Points on a hilly landscape, in no order, each with its height.
From any point a climber steps to the highest of the 5 points nearest to it. It stops when none of these is higher. Distance is the straight distance between rows; heights are no part of it.
Z_629 height 35.7: [118 144 134 111  88  95 144 123 129 164 162 124]
Z_103 height 68.8: [110 175  75 194 148 128  75  99 175 108  96 163]
Z_415 height 49.8: [140 104 145  78  96 165 169 154 122 135 156 100]
Z_505 height 50.6: [150 108 129 150 143 111 139 128 115 159 137 130]
Z_154 height 52.2: [167  80 140 118 122 172 163 153 121 143 152 105]
Z_788 height 10.8: [107 141 139  87  81 106 149 127 122 150 158 120]
Z_43 height 86.3: [153 106 128 163 164 123 130 131 110 153 123 132]
Z_298 height 59.0: [153 100 135 146 143 123 142 136 111 159 137 125]
Z_317 height 45.5: [133 158  91 191 146 108  95  98 157 126 115 151]
Z_273 height 35.8: [138 159  95 181 131  98 106  99 157 143 136 150]
Z_146 height 36.5: [140 143 110 177 139  93 114 109 140 149 133 144]
Z_113 height 75.9: [128 108 141 173 189 136 106 139 106 110  80 142]
Z_30 height 87.3: [102 141 148 188 177 128  88 140 118  99  64 146]
Z_265 height 38.3: [135 159  98 166 109  93 121  99 157 155 152 145]
Z_648 height 41.9: [134 140 125 140 105  90 134 108 129 165 159 133]
Z_436 height 41.8: [138 149 110 161 119  89 123 106 143 158 145 139]
Z_949 height 49.9: [126 128 131 183 177 118 101 126 116 117  88 145]
Z_70 height 58.0: [162  77 129 138 145 155 149 145 113 149 140 119]
Z_35 height 21.3: [ 88 131 137  10 103 128 141 122 108  83 127 118]
Z_919 height 34.4: [127 168  75 189 139 113  95  93 175 131 124 161]
Z_575 height 23.2: [131 131 134 118 103 100 145 122 123 165 157 124]
Z_557 height 65.7: [155 113 160  48  80 195 158 164 146  71 150  89]
Z_450 height 5.2: [ 88 156 138  64  64  94 140 119 120 132 147 123]
Z_138 height 62.7: [161  84 134 153 164 144 139 140 112 143 125 126]
Z_875 height 52.6: [121 144 125 191 177 114  87 123 124 113  83 145]
Z_622 height 16.2: [ 85 142 142  31  88 114 143 125 110 113 139 116]
Z_360 height 55.4: [135 109 154  36  90 185 162 151 136  81 152  93]
Z_663 height 17.6: [107 129 142  70  89 119 153 136 115 139 152 113]
Z_162 height 56.1: [ 95 158 138 194 169 124  79 132 132  93  66 146]
Z_427 height 52.8: [142 127 120 177 161 107 111 115 123 138 113 141]
Z_59 height 28.8: [113 115 146  47  91 156 159 148 117 114 153 100]
Z_787 height 49.2: [122 162 100 194 159 109  89 106 149 116  97 153]
Z_789 height 41.7: [116 113 149  26  92 175 157 148 127  84 146  96]
Z_426 height 29.1: [ 99 119 139  10 101 153 145 130 117  79 135 106]
Z_289 height 46.0: [140 106 140 112 112 136 159 139 114 158 158 113]
Z_3 height 41.3: [ 98 182  55 187 149 150  75 100 183 106  90 173]
Z_895 height 71.6: [120 151 120 124  83  90 135 110 138 162 161 130]
Z_984 height 47.3: [153  91 140  99 108 166 163 155 116 144 155 102]
Z_719 height 32.2: [145 122 132 138 129 109 143 128 116 167 151 124]
Z_761 height 74.3: [137 139 118 185 167 107  97 115 133 125 101 147]
Z_620 height 16.3: [ 82 143 125   8 105 101 124 103 108  82 117 127]
Z_864 height 53.2: [155  91 136 113 125 150 157 147 114 156 152 109]
Z_886 height 59.2: [169  74 134 150 165 161 140 145 114 138 123 123]
Z_873 height 84.9: [164  99 153  72  86 192 167 165 142  99 153  90]
Z_922 height 39.5: [ 96 172 117 197 159 128  71 123 150  92  69 150]
Z_475 height 36.3: [132 114 142  99 102 127 158 138 115 158 160 113]
Z_458 height 82.6: [ 91 140 158 185 179 135  87 148 115  93  55 139]
Z_315 height 47.1: [142 105 136 174 183 130 118 135 109 124  99 142]

Call two points neighbours if one is among the 5 nearest of the other. Go from one point of each pair to the other, from neighbour to neighbour, staying as high as possible. Name the lowest point that can't be avoided.
Z_873, Z_895 | Z_146
Z_30, Z_873 | Z_415
Z_30, Z_103 | Z_787
Z_761, Z_30 | Z_875
Z_43, Z_761 | Z_427

Where does a climber stop that starts at each point below?
Z_620 | Z_873
Z_622 | Z_873
Z_984 | Z_43
Z_663 | Z_43
Z_146 | Z_43
Z_289 | Z_43
Z_273 | Z_761
Z_59 | Z_873
